Points, in no order, along strands that fork, close into loops and pass close to each other.
Two points are linked if the straight distance between their rows is under 69.7. Some points are linked to none.
(200):   0.7  26.5  18.5  10.9  -7.6 -12.6  34.8  20.4 -32.8 -28.1  -6.5 -24.6 -20.6  17.4  19.9  26.7  17.1 -13.4  11.3 -15.4  -0.9 -14.1  25.0  10.1 -11.2 -19.0  -0.4 -17.9  -5.8   5.2 -15.5  16.7   6.4
(538):  -8.6  -8.2   8.4  -5.6   4.1 -20.5   8.0  11.2   2.4  -6.7  12.1 -15.9   0.4  -7.8   3.2  29.6  -5.8 -12.8 -26.1 -18.1   9.0   6.8  35.2   7.8  -1.3  50.3  -1.5  50.5   9.5  18.4  20.2  51.1  18.9
(581):  21.8   6.9 -35.7 -11.7   9.6  14.4 -22.1 -17.6  11.2 -18.9   9.1   9.9 -21.8  10.2   1.1   2.2 -19.7  12.0  22.2   9.9 -10.8 -10.0   1.7   6.0  28.7 -24.8  -9.6 -21.3  -3.3 -10.7 -17.2 -49.4  -6.0
(733):  -2.5 -10.0  -8.5   5.7  -5.1  14.2  -7.9  -6.4  -7.3  15.1  28.0  10.9   5.2 -17.6 -12.3 -52.8  -5.0 -12.4   6.3  12.4 -30.8  12.0 -27.1  -9.9 -30.8 -21.2 -20.3 -33.8   6.3  -7.0  20.2 -50.8  -4.9
(239):  -6.8 -36.9  -8.7  12.0  -3.1  14.4   1.3 -22.1  13.9  26.7   8.3  30.3   9.2   1.2 -24.7 -18.2 -21.1  -1.4 -29.3  29.5   5.1  22.4 -33.6 -16.2  -7.3  12.4  -3.1  19.1  -6.6  -9.8  -2.9  -7.0 -25.8
(879):   8.6  14.3  13.3   7.4   4.0   1.8  25.3  11.7 -24.6 -17.6   2.6 -14.6 -18.0   8.2  12.5   5.3  11.9 -21.0  14.5  -2.6  -7.7 -14.0   9.7   5.9 -18.7 -20.1  -0.8 -26.3  -4.0  -0.7 -11.3 -20.6  11.7
(544): -26.3 -21.9  11.3   2.2 -11.4  -8.3 -15.8  10.0  18.0  23.2   6.6  15.4  14.3  -3.6 -13.9 -16.6   8.6   4.1 -11.1  -0.2   1.8  21.9 -20.8 -12.7 -15.1  14.5   7.9   1.8   2.4   1.6   7.6  13.1 -20.4
(321):  -7.5 -29.1   0.5  14.7   9.2  21.9   0.5  22.0  -2.5  -1.6  48.7  -3.4 -12.7 -26.9 -28.8 -30.3 -25.4 -41.8 -26.9  -2.8 -21.1  24.2  -6.8   0.2 -40.7   4.0 -19.7   1.5   8.6  -3.2   6.9   8.0  -4.9
(437):   3.2  -0.9   2.4 -12.0   6.3 -14.1  15.5  -0.2  -9.7 -20.2   8.2 -21.2  -4.9   5.1   5.1  38.3 -14.4  -8.4 -25.2  -7.4  16.1  -7.3  35.3   8.7  12.4  32.6 -14.3  48.5  -0.2   6.9  -0.6  29.6  14.6
(608):   2.5   3.5  -5.8 -13.8   3.4 -20.8 -28.4   5.1  10.8  13.6  -8.0  -1.0  15.9 -10.6  25.3  -7.2   5.2  15.8  -1.6 -25.1  12.6   4.2  22.9  -2.5   8.1  20.3  15.4   3.9  12.6  23.5  45.9  34.2  22.7
(695): -18.9  12.0   2.1   9.1 -12.5  -7.4  23.6  23.5 -17.0 -24.9   3.1 -13.2 -18.8  26.4 -23.2  45.2  14.4   1.2  15.9  -5.1   2.8  -4.7  13.6  -2.9  11.7 -11.6 -10.2   2.9 -11.3 -16.8 -65.1   7.4 -13.2
(876):  39.2   8.4 -15.4   7.1  25.4   1.2  22.8 -17.0  -4.5 -20.4   4.4 -15.7 -14.9 -15.1  39.8  10.6  -8.4 -26.0 -16.6  -5.0   5.6 -30.7  11.9  14.7 -15.9  13.7   2.3  39.3  11.8  22.1  25.6 -28.3  24.7
(117):   5.4   2.6  22.7  14.8  11.9  20.7  27.8 -18.1  -4.5  11.7  13.4   9.1   4.8 -18.2  10.3  -7.1  -0.1 -25.9 -36.3  13.2   1.9   2.0 -13.2  -9.1 -34.7  17.6   5.9  26.0   6.1   6.8  21.3  -9.3   2.4
(112):   4.0   7.7  -5.0 -10.4  -3.7  -3.4  -0.2   1.2   9.8 -14.4 -10.2  -2.9 -14.9  27.3  -3.2  38.6  -8.8   8.7  10.8  -0.1  17.2  -5.3  24.5   4.6  17.8  -1.4  -5.7  18.2  -7.5  -8.8 -35.6  10.4   1.9
(86):  -1.0  -0.4 -19.6  -9.3 -11.6  -1.4 -38.1  22.3  -2.9   0.2  11.4  -5.4 -17.5  -5.2  -4.0 -37.7  -3.0  -8.0  30.1  -6.3 -28.5   1.9  -0.3   4.3   5.3 -25.6 -20.1 -45.7   2.7  -1.4  10.7 -17.3   0.1
(789):  24.0   3.4 -40.4 -37.6   5.3  -6.0 -43.0  14.8  11.4  -0.1 -15.5   0.2 -13.8   3.9  20.7  -2.7 -11.1  19.4  36.0 -20.4  -8.4 -18.4  31.9  12.4  39.9 -10.9 -14.4  -9.5   4.1   5.5  17.3   8.5  23.0
(852): -21.8  -8.1  27.0  20.5 -10.8   2.9  37.1   0.7 -11.1   3.0  17.9  -2.3   2.8   3.2 -22.8  10.6   5.9 -27.7 -26.9  12.1  -4.4  18.8 -17.9  -9.0 -38.3   4.7   0.3   2.5  -0.2  -8.6 -27.8  10.5 -27.4
(176):   9.7 -12.8 -15.1 -22.0  10.5 -18.9 -21.7   9.6   1.2  -8.5  20.6 -16.8  -7.7 -13.7   5.5   8.1 -21.2  -9.7 -23.3 -14.3   1.4  -0.3  40.9   7.9  -2.6  45.1  -2.3  46.7   9.7  14.1  34.3  31.5  28.0
(54):  17.3 -10.1 -21.9   3.2  15.7  22.4  -8.8  -3.7   2.0   5.2  35.2   6.3 -25.4 -14.9  -2.7 -21.6 -35.3 -25.4 -25.7  11.6 -23.4  17.4  -7.8   5.9 -13.7   2.1 -26.2  12.4   3.5  -9.2  20.7 -21.7  -0.5
(68): -16.5   2.9  20.0  -6.0 -13.9 -23.7  -5.4   8.1   4.6   7.4 -16.2  -6.9  20.2  -4.1   0.7   3.8  23.2  13.8   5.8 -13.9  11.1   7.4   7.2   1.2  -0.6   3.6  16.7  -6.5  -0.2   8.8  14.8  36.1  -0.3
(35): -11.8   3.7   2.9   6.2  -9.0  13.3  22.4   1.6 -20.3 -15.1  17.3 -10.1 -17.0   7.4 -20.0  -3.0  10.1 -21.9   9.7  21.6 -15.1  -4.0 -19.7  -0.6 -16.7 -28.9 -11.8 -27.4 -13.3 -13.6 -33.6 -36.5 -11.9
(211): -45.9 -12.8  10.0  -7.7 -30.3 -23.8 -23.5  34.4  10.0  27.5 -12.7  -1.2  16.6   4.3 -23.5 -13.0  30.2  21.4  24.0 -25.2   2.5  19.0  -3.4  -8.7   2.9   4.7   9.5 -12.0   2.5   4.1   0.3  53.1 -13.1
(326):   7.0  20.5  -4.3  -8.0  -9.5   0.6  -7.7  21.7 -13.6 -23.3 -12.5 -17.0 -25.7  20.0   0.1   4.5   8.0   3.5  37.9 -14.4  -9.0 -19.8  17.0   7.8  21.5 -30.5  -7.0 -35.0  -7.0  -3.8 -14.8  -2.5   8.4
(467): -11.5 -31.8   4.3  16.1   0.4  24.4  -5.8 -19.7  14.6  34.6  12.3  28.3  22.6 -20.9 -23.2 -40.5 -10.6  -5.0 -28.4  31.9  -6.4  27.0 -46.9 -17.4 -21.5   6.3   5.7  11.2   9.1  -8.1  21.6 -15.8 -10.2
(32):  21.3  -7.5 -17.3 -22.9  10.0 -21.0 -34.4  13.5   6.7   1.4   5.3 -13.4  -1.9 -14.9  22.3 -11.1  -5.2   4.0   4.6 -29.6   1.2 -12.1  29.5  12.3  13.5  21.5   9.0  17.0  12.9  26.2  55.2  23.9  33.8
(895): -41.5 -14.8  -1.9 -11.8 -30.6 -17.3 -40.4  18.8  18.6  28.0  -3.8  16.6  17.1  -6.4 -30.1 -31.4  14.8  25.1  29.0  -6.1  -5.9  19.0 -12.6 -14.4  12.8  -0.1   5.2 -21.8   3.2   4.4  -6.5  28.0 -14.6
(530): -28.2  19.2  24.3  25.5 -11.8 -16.2  37.9   3.6  -8.0   2.1 -25.0   0.8  30.7   4.2  -8.5  22.0  38.8   5.6   1.9  -3.4   3.0   8.2 -20.6 -10.0  -8.8   2.7  20.7 -14.5 -13.2  -6.4 -37.7  31.5 -27.2
(146): -47.0  -3.2  21.5   2.8 -28.1 -21.4  -3.6  42.1  -3.6   4.0 -11.2  -9.5   9.4   5.7 -22.3  15.4  25.1  13.4  15.1 -27.1   6.1   9.6  15.9  -2.8  -1.1   6.6   8.9  -3.3   0.4  -5.1 -15.4  64.1  -7.9
(507):  -5.3 -23.6   3.4  13.1   7.9  15.8 -19.5 -10.3  10.1  38.5  11.9  35.0  31.1 -30.5   3.6 -57.8  -7.3  -0.8 -14.1  16.5 -11.8  31.8 -31.7 -13.1 -20.0   8.2   2.8  -9.1  16.6   1.8  43.1 -17.1  -0.3
(622): -21.7  -0.7  -2.8   1.4 -15.7   3.9  -3.8  49.9 -19.8 -16.0  30.0 -22.4 -29.1   2.6 -15.9 -20.8  -1.8 -22.9  19.0 -16.3 -28.2   1.6   8.7   4.7 -24.4 -23.5 -24.5 -34.2  -2.9  -4.2 -22.1  -0.6   3.1
(886): -23.9   7.1  16.8   6.6 -17.9  -9.5  16.5  33.2 -18.5  -9.2   0.1 -11.9  -5.3  10.7 -19.3  27.6  11.7  -4.9   7.9  -6.9   5.9   7.8   9.2   3.4  -2.2  -2.6  -8.8  -3.6  -6.1 -11.5 -42.8  32.0 -10.6
(627): -19.4 -13.0  12.5  22.8 -19.1   7.0  35.5 -17.1   0.3  16.7  -2.7   6.9  20.0   9.7 -31.0  18.8  12.5   6.3 -23.8  18.6   8.1  16.2 -41.4 -16.6  -6.1   3.1   6.6   7.3 -10.1 -13.3 -46.9  -1.1 -30.6
(682):  17.4  14.9  17.4  11.2  22.9   5.9   8.9  -9.4  -5.8   2.2   0.0   4.6   6.4 -30.5  36.7 -26.0   7.7 -14.0 -10.9  -6.2   1.6 -11.9  -5.6   2.9 -26.6   6.7  17.8   6.7   8.9  28.0  55.5  -9.2  21.0
(480):  -4.2  -4.6   9.9  17.6 -11.8  13.0  37.4 -36.1   4.1   3.7 -10.4  16.0  24.6   7.8 -23.8  23.6   5.6  11.2 -15.6  41.0   6.1   8.0 -41.7 -14.8  -0.1  -3.1  13.1  -2.0 -18.7 -28.8 -46.7 -28.7 -21.9
(405): -20.9  -7.2  -7.0 -13.6 -16.1 -17.6 -38.9  41.4   7.1   1.1  11.5  -3.9  -9.3   2.4 -10.6 -24.4   2.5   5.8  21.1 -23.6  -5.8   4.9  24.2   0.4   2.1  -0.3  -9.5 -12.9  10.0   0.0   9.8  37.9   8.7
(667):  17.3   9.8   9.7  -1.4   7.7  -2.9  44.5  -4.7 -14.4 -29.8   2.4 -18.7 -13.5   5.5  24.5  43.7  -7.9 -10.6 -25.2   1.8   5.9 -16.7  27.4  11.0  -5.5  23.2 -11.2  44.7  -2.3   6.7 -12.7   4.4  10.9
(827):   5.4   9.7   2.7 -13.3   5.9 -12.4 -11.3 -16.6  20.4  13.2 -32.0   4.6  21.4  -8.9  31.7  -0.8   9.5  27.7 -11.8  -4.8  24.5  -2.5   8.1  -0.4  12.5  16.6  30.8   8.8   5.3  21.6  36.9  23.1   8.4
(528):  17.3   1.3   1.2 -11.2  18.6  -5.7  -3.9 -33.5  26.3   5.4 -33.6   4.3  16.4   6.3  29.5  27.7 -10.1  35.3  -8.8   1.8  26.4 -11.8   5.7   2.7  31.9  20.0  12.6  33.8  -6.7  12.9   1.4  -3.3   2.1
(98): -29.9   0.1   9.1  -4.4 -23.1 -18.8  -3.8  40.5  -6.9  -9.1  -3.4 -15.6  -9.2  19.3 -19.8  26.6   9.1   1.0  10.5 -25.3  -0.7   6.7  26.4   5.5   2.2   2.2  -8.1   5.1  -7.9  -3.6 -25.6  54.6   7.3
(654):  32.3  -4.2 -29.8  -3.2  25.3  13.2 -17.3  -8.2   7.9  -1.1  27.1   8.2 -28.6 -20.6   9.7 -21.6 -37.1 -16.1 -14.6   1.9 -12.5   2.1   7.8   6.9 -10.0  15.2 -19.7  18.8   8.1   3.2  40.0 -16.6  17.0
(164):  21.8 -12.5 -33.0 -21.6  20.3 -15.3 -38.4   9.7   7.9   2.0  16.4  -9.1 -12.7 -15.7   8.5  -7.8 -24.8   0.3  -4.4 -17.4  -5.7  -7.1  39.2  15.8  16.2  36.5 -17.2  26.5  10.8  17.3  47.9  14.8  32.8
(937):  10.5 -13.5 -15.3   4.0   5.5  22.2 -12.5 -24.9   1.5   7.3  16.0  18.5  -9.0 -13.7  -4.6 -41.7 -15.9  -7.7   6.3  26.0 -23.6   2.8 -35.7  -0.6  -5.3 -24.3 -17.3 -31.9   1.8 -20.8   6.7 -66.9  -3.2
(686):   6.3  -5.7  -1.4  -4.1  12.3  10.8 -24.6 -16.4  16.1  23.6   4.8  27.9  21.4 -24.1   2.6 -36.8   1.3   1.4  -1.9   2.1  -6.9  10.7 -21.4  -5.2   0.7   8.2  10.6 -12.1  14.5  15.3  46.6  -4.6  -4.8
(744):   5.1   2.2  -7.2  -4.9  -1.4   0.1  -5.4   5.0   2.9   2.0 -17.6  -7.6 -10.7  18.0   2.9  18.0  -1.9  12.1   5.6 -12.4   6.4  -1.7   8.1   0.3  16.5  -8.9  -6.2  -1.5  -2.0  -8.9  -9.4  14.4  -3.9
(840):  19.5  23.2   5.9   0.8  19.4   2.3  12.9  -5.0 -13.6 -10.2  -2.8  -6.9 -11.5   1.8  25.5  -4.2  10.8  -9.2   3.9   2.5   5.1 -25.3   8.3  10.2 -17.0 -18.5   4.8 -22.4  -0.4   8.3  20.1 -27.2   9.9
(800):   2.9 -10.5 -22.2 -13.1  -8.0   6.9 -18.4 -21.6  19.4   7.1 -10.5  11.5  -8.0  24.5 -18.5  20.0 -17.2  32.3  11.9   9.2   4.5  -0.7  -1.1  -8.3  38.4  -8.2  -3.8   9.8 -13.5 -19.2 -33.6 -11.7  -8.9
(880):  32.5   8.8 -25.4 -10.2  13.9   4.8 -25.4   2.8   6.4  -6.5  10.1   3.6 -22.4   0.2  17.5 -12.6 -15.5  -2.6  12.2  -3.2  -9.9 -15.8   8.9   7.9  15.3 -19.1 -14.4 -15.5   2.0   2.2  12.7 -27.9   6.8
(861):  -7.3  28.2  37.3  16.3  -4.9 -17.5  48.1  22.7 -27.6 -17.6 -13.7 -18.5   5.7  13.1  10.6  44.4  34.2 -16.2   0.8 -15.4   6.3  -2.9  14.1   3.7 -10.4  -3.1   6.9  -5.1 -10.3  -2.0 -21.5  26.5   0.3
(259):   5.1  14.6  17.8  -5.8   5.1 -18.2  -7.8 -28.0  27.4  18.5 -55.7  16.9  43.1  -6.3  23.6   3.1  16.5  44.8  -2.2 -12.5  31.4  -6.3  -9.6  -5.9  20.1   7.7  41.5   0.3   0.1  22.4  31.9  15.2  -4.3
(793):  -8.9  -8.5 -16.7   6.8 -10.1   4.6   3.8 -23.0   9.9  -0.5 -10.1  18.4   1.2  31.4 -27.9  26.1 -13.9  19.0   0.4  21.3  16.9   8.7 -22.2  -6.9  26.7   1.6   2.9  22.8 -11.8 -22.5 -49.3  -6.1 -22.8
(360): -33.7  13.6  10.0   9.4 -24.2  -5.4  18.6   2.0 -10.6  -2.2 -13.1  -4.4  17.8  17.7 -25.1  12.3  29.3   9.9  15.1   5.8  11.0   8.9 -20.6 -10.0   2.7  -1.5  10.6 -18.5 -10.1 -21.0 -49.4   6.0 -22.4
(142):   0.7   3.1   3.7  -6.5   3.0  -5.9 -39.4 -17.0  16.3  29.7 -21.8  31.6  27.2 -23.2  19.0 -47.3  16.2  18.8  10.8  -9.5  11.2   1.4 -13.8 -13.0   9.1  -0.9  25.7 -29.5  10.9  26.4  51.9  -7.6  -4.0
(247):   7.3   6.0  20.9  19.3  16.3  25.8  26.0 -40.8  -0.6  12.6  -6.4  10.5  25.6 -14.7  10.3 -17.5   8.9   0.5 -17.6  30.7  -2.4  -3.4 -43.5 -11.7 -17.1  -7.9  12.5   7.6   6.2 -20.7  11.8 -52.1  -3.5
(446):  11.6  -4.9  -1.5 -19.5   7.8  -9.0  -9.8 -10.5  20.4   2.5 -26.1  -0.8  10.9   9.7   7.7  41.5  -7.2  30.6  -6.4  -7.1  19.4  -4.1  29.5   4.5  37.5  23.5   4.1  35.8  -4.3   4.2  -2.3  32.9   6.7
(261):   0.1  18.9  10.2   0.4   0.7 -15.8   9.1 -25.2  15.9   2.6 -53.9  -1.5  29.7  10.1  18.8  47.8  16.0  50.4  -5.4 -10.3  30.5  -6.6   7.9   3.3  38.4   6.4  21.9  13.3 -10.9   8.4 -10.8  25.6  -9.2
(126):  17.6  18.4  18.6  19.1  21.7  28.8  27.8 -34.0  -8.0   4.5  -8.4   1.1   6.7  -7.2  21.0 -15.4   4.9 -10.1  -1.4  27.3   6.0 -20.8 -26.6  -0.2 -26.1 -23.0   8.9 -14.9   0.0  -2.4   8.4 -49.5   7.8
(4):  -0.9  -7.0  14.8  20.4  -2.9  27.4  26.1 -35.0   6.1  17.6 -10.7  15.8  29.1   2.0  -6.1  -4.7   9.2  10.0 -17.5  38.4   9.1   7.0 -50.8 -18.6  -8.2  -1.8  13.5   5.4  -8.5 -24.3 -17.6 -40.4 -19.7
(848):   4.0 -18.5 -11.4   2.8  11.8   7.7 -11.2  37.1  -7.1  -9.8  54.6 -13.5 -20.9 -28.2 -11.5 -22.9 -27.8 -34.6 -22.3 -13.8 -21.8  14.9  17.1   2.7 -30.9  17.6 -25.2   5.4  16.9   5.8  23.6  11.8  11.1
(696):   7.2 -28.0 -22.5   4.6   5.1  23.3  -7.2 -34.5  12.3  16.2  18.3  28.8  -0.1  -1.2 -33.5 -18.0 -34.2   7.4 -25.0  35.7  -2.9  11.0 -31.0 -14.4   4.6   1.7   0.0  12.0 -11.2 -25.8 -12.0 -32.7 -19.2
(128):  -1.7 -12.5  -2.8 -21.5  -5.1 -11.5 -22.4  10.9  15.9   3.4 -10.3  -7.2   2.8   7.8  -4.3  14.8  -9.8  20.8  -1.5 -14.5   9.8   1.0  31.6   6.3  20.1  26.4   3.1  30.5   2.1   3.2   6.8  48.0  12.1
(785): -14.8  -9.5 -17.6 -14.6  -9.4  -9.6 -57.0   7.4  21.6  26.1  -6.5  23.1  10.8   2.5 -10.7 -33.7   0.4  27.6  25.8  -8.6  -2.1  16.4  -1.9  -6.1  22.7  -3.4   2.7  -9.3   5.7   3.2  12.4  14.9  -4.8
(904):  16.7   3.2   3.1   9.8  19.8  15.5  17.6   0.9 -11.2  -5.1  26.4  -1.5  -7.3 -26.1   9.1 -13.1 -14.9 -46.2 -29.8  -1.5  -7.3   4.7  -4.9   0.7 -40.8  23.7  -5.1  30.1   9.8  19.1  40.8  -8.7  17.6
(103):  30.5  19.7   5.4   4.9  20.3 -11.3  40.2   2.4 -22.9 -34.4  -0.4 -19.9 -13.0  -6.3  48.8  15.4   4.0 -26.3 -11.1   2.7   3.9 -24.7  21.1  16.3 -14.0   1.8  11.4  12.7  10.1  24.0  19.5 -16.1  24.0
(419): -10.4 -18.6 -16.4 -19.1 -11.3 -15.0 -42.3  25.8  15.4   9.4  10.0   1.3  -6.1   0.1 -13.7  -9.7 -16.2  15.0   9.4 -19.7  -4.1  14.1  23.2  -3.9  16.5  23.4  -7.8  14.5   6.7   3.1  10.0  45.6   7.2
(401): -27.6  10.9  33.7  11.1 -21.4 -23.6  15.1   4.7  -7.7  16.1 -27.1   0.3  33.2   0.6  -6.6   7.9  45.3  13.9   7.5 -15.6   9.1   0.9 -10.7  -8.7  -7.0  -1.1  27.9 -25.9  -3.6   3.1  -3.3  39.7 -14.2
(620):   9.3  15.5 -18.3 -22.0  -5.0 -11.4 -26.1  18.3   1.2 -15.3 -21.5 -10.4 -14.8  19.6  18.4   8.2   9.1  16.8  48.6 -24.1   0.7 -19.8  25.3   7.8  29.3 -23.0  -6.4 -23.7   0.2   2.9   9.5   4.6  19.2
(864):  -8.8 -10.2 -21.9 -17.5  -9.5 -10.0 -47.9  38.2   7.6  -2.3  15.0  -7.6 -25.3  -7.3 -12.3 -39.0  -7.6   1.7  26.7 -28.1 -25.8  15.1   5.6  11.4   8.1 -10.4 -29.1 -27.6   9.7   0.2   9.3  15.0   9.8
(522): -10.8  12.5  -8.0  -1.2 -14.2  -9.4  -5.4  14.3 -14.8 -19.2  -0.7 -11.6 -17.0  26.1 -20.6  25.4   7.1   2.9  42.1  -4.4  -3.1 -16.6  10.4  -3.9  20.6 -22.1  -7.2 -19.5  -9.3 -16.4 -41.0  -4.8  -9.1
(769):  -6.4   9.4  11.5  -8.4  -9.3 -14.4  -4.4  15.0   0.4 -10.6  -5.2  -6.6  -8.7   4.8   3.9   5.3  15.8  -0.2  21.6 -18.7   8.8  -2.8  11.8   9.1   2.8  -2.7   8.4 -14.9   1.0   7.2   7.0  25.6   7.9
(609): -10.8 -14.2   9.0  13.3  -4.0  19.5  10.7   6.1  -7.3  15.3  26.5   6.0   2.6  -7.6 -20.3 -39.0  -6.0 -22.2  -6.7  23.3 -22.4  11.2 -25.4  -5.7 -36.6 -10.5  -7.7 -16.6   8.5 -12.5   1.4 -28.0  -8.0
(217):  14.7  -9.4 -26.1 -27.2   7.5   6.6 -25.2 -11.3   9.1  -2.4 -15.8  -1.6 -14.4  29.2  -1.5  32.6 -25.3  24.9  13.4   0.5   4.9  -8.8  27.2  11.5  39.6   2.2 -11.1  28.3 -10.7  -9.9 -26.5   0.5   5.6
(721):  -0.3  10.3   8.0  -2.2  12.9 -13.1 -20.0 -21.0  16.8  25.1 -49.0  26.4  44.6 -10.0  25.1 -27.1  29.5  35.1  11.7  -8.6  23.0 -11.7 -13.9  -9.4  14.8  -7.2  37.3 -34.3   3.6  19.8  42.1   0.1  -7.3
(841):  -1.6   0.4   2.9  15.5  -0.6  21.4  38.9  -4.6 -18.0 -12.2  16.8  -0.6 -10.0  15.4 -15.6  19.3  -6.0 -22.3  -9.0  27.0  -0.3  -2.9 -13.2  -8.1  -5.9 -10.7  -7.1  -4.0 -10.9 -21.9 -51.9 -34.4 -14.8
(478):  34.9  13.1   7.3  -1.2  19.0 -13.3  44.4  -4.9 -22.6 -40.9 -10.1 -17.1 -14.4  10.1  33.8  39.1  -1.0 -27.1 -15.5   1.9  10.4 -24.1  26.5  21.9   2.7   5.2  -2.7  32.0  -9.5  22.0  -6.9 -12.0  17.5
(885):   4.4 -23.5  -5.5  11.3   5.1  23.8   7.4  -2.4 -10.2   2.2  42.3   7.8 -15.1  -9.6 -24.7 -21.2 -18.5 -38.8 -27.7  15.9 -19.4   9.3 -16.9  -2.4 -25.9  -6.3 -23.9  -1.7  10.0 -11.7  -3.1 -12.1 -10.1
(273):  32.1   4.1  -6.3  -6.0  21.5  -0.6   0.1 -36.5  21.5  -8.7 -34.9  -3.3   4.0  -4.3  40.8  19.1 -14.9  27.0   0.8   4.9  17.3 -26.8   5.9  13.5  34.1   2.2  13.8  26.1  -2.6  21.3  11.3 -26.0   6.9
(536):  15.8   9.9  -6.3   8.9   7.8  22.0  27.2 -16.9 -13.0 -25.0  12.6  -1.2 -27.8  13.8   5.1  32.3 -22.2 -23.2 -10.2  31.7   2.2  -7.0   8.3   6.1  -0.6 -19.9 -18.0  14.2  -6.2 -16.1 -44.0 -42.2  -6.1
(801):  13.7 -12.2 -23.8   1.9   3.5  29.6  -8.2 -30.1  14.0   5.3   9.3  14.7  -6.2  -3.5  -9.7 -21.1 -19.6   1.2   0.1  30.7  -7.8   1.9 -29.1  -6.5  11.0 -22.8  -6.4  -1.4   0.4 -18.0  -5.4 -46.0 -13.9
(487): -30.3  17.7  20.4   8.4 -27.9  -0.2  18.5  -2.6 -24.1   0.3   0.1 -14.0  12.4  -0.4 -12.5 -18.6  34.8  -1.9  30.4   6.6 -13.4  -8.4 -29.0  -7.0 -14.1 -20.9   5.1 -45.8 -10.4 -19.7 -33.6 -21.2 -13.1
(399): -18.3   7.0   6.7  10.8 -17.2   7.8  10.0  16.5 -24.1 -14.0  13.6 -12.3  -5.7  -4.6 -19.3 -31.4  20.1 -13.6  24.3  10.4 -19.1  -8.2 -18.4   1.4 -16.7 -31.4 -12.4 -54.5   2.4  -9.3 -27.7 -38.4   0.7
(57): -18.8  -2.8   5.9  10.8 -19.0  -0.9  24.8  -3.0  -1.5  -2.6  -8.4   6.8   7.7  22.7 -27.0  35.7   4.1  11.5  -7.4  12.2   9.4  10.1 -18.1 -14.8  11.5   4.1   9.0   7.2 -15.7 -26.7 -58.4   6.6 -27.2
(589): -23.2 -14.5  16.1  -0.2 -17.0 -14.3  14.1  14.9  -4.5   1.8   0.5  -4.6  12.3  13.0 -23.0  42.4  -2.9  -0.6 -31.7  -9.8  13.1  18.8  23.7  -2.2  -2.4  29.0   2.9  47.1  -5.8  -6.0 -19.6  65.3  -5.1
(402):  30.9  13.3 -18.7  -4.0  14.6   9.3 -22.3   0.7  -2.8  -5.6  10.1  -3.3 -20.4 -15.9  30.3 -31.9 -11.8  -9.6  15.1 -14.3 -22.9  -7.6   1.1  12.7  -1.4 -20.4  -9.3 -25.1  12.3  14.8  38.9 -27.5  17.3
(798):  26.3  14.0 -22.7   5.2  16.4  20.9  10.0 -19.2   4.1 -18.1   5.9  -4.8 -25.0  16.4   8.7  12.4 -15.3  -9.0   6.3  23.4  -1.9 -16.3   4.1   2.9  11.5 -24.7 -15.5  -8.1 -13.2  -9.7 -28.0 -57.2   2.3
(727):  34.0   9.0  -5.8   1.6  20.3   8.2   8.8 -21.2   7.4  -8.6 -12.9  -0.1   1.7  -9.1  35.0  12.8  -7.4  -0.8  -8.0  -0.9  13.4 -21.6   9.0  12.0   7.0   5.8  13.8  31.1   1.6  21.1  26.6 -21.9  16.4
(639): -16.7  10.8  34.2  12.6  -1.9 -11.6  42.4  14.6 -18.5 -13.1  -8.2 -17.8   8.7   4.1  -2.0  45.0  20.8  -9.7 -20.9  -6.9   9.7  11.7  13.8  -1.4 -19.0  16.1   6.5  12.1  -7.0   6.4 -13.1  43.4  -8.8
(584):  10.9   2.3 -12.6 -14.9   3.1  -0.9 -47.7   7.5  -0.6   6.4  18.3   9.3  -7.3 -15.6   3.3 -50.1  -6.7  -0.2  21.7 -15.6 -22.2   4.6  -3.7   8.5   0.7 -23.2  -7.0 -37.2  16.0   5.5  34.2 -17.8   9.8
(674):  20.0  19.7   5.7   1.4  19.5   8.4   1.7 -27.6  -8.3   3.5 -13.6  -0.1  -0.8  -5.3  24.3 -29.1   7.0  -2.0  17.6   5.7   0.1 -24.9  -9.8   6.2  -8.3 -30.3   6.7 -32.5  -0.4   6.5  19.9 -44.7  10.2
(366): -28.4 -16.5  27.5   9.2 -11.5  -7.2  29.7  19.3  -1.5   4.4   4.3 -11.8  16.6   7.0 -22.2  29.2   6.4  -7.1 -38.3  -0.7   6.2  24.3   1.3  -8.0 -21.4  30.8   6.4  18.6  -2.1   4.7 -11.3  55.3 -15.1

A fork is a point with three links, a tip a point with one. Leave the first point through the second and follow the links. Name the first fork or tip that comes.
(360); (530) | (57)
(4); (247) | (589)
(727); (273) | (487)
(620); (326) | (785)
(507); (467) | (885)
(895); (211) | (789)

A tip is a point with one link. Name the tips that can be reached along the links from each point below, in the order of the rows.
(326) | (789), (785)
(32) | (654), (848), (487)
(744) | (589)
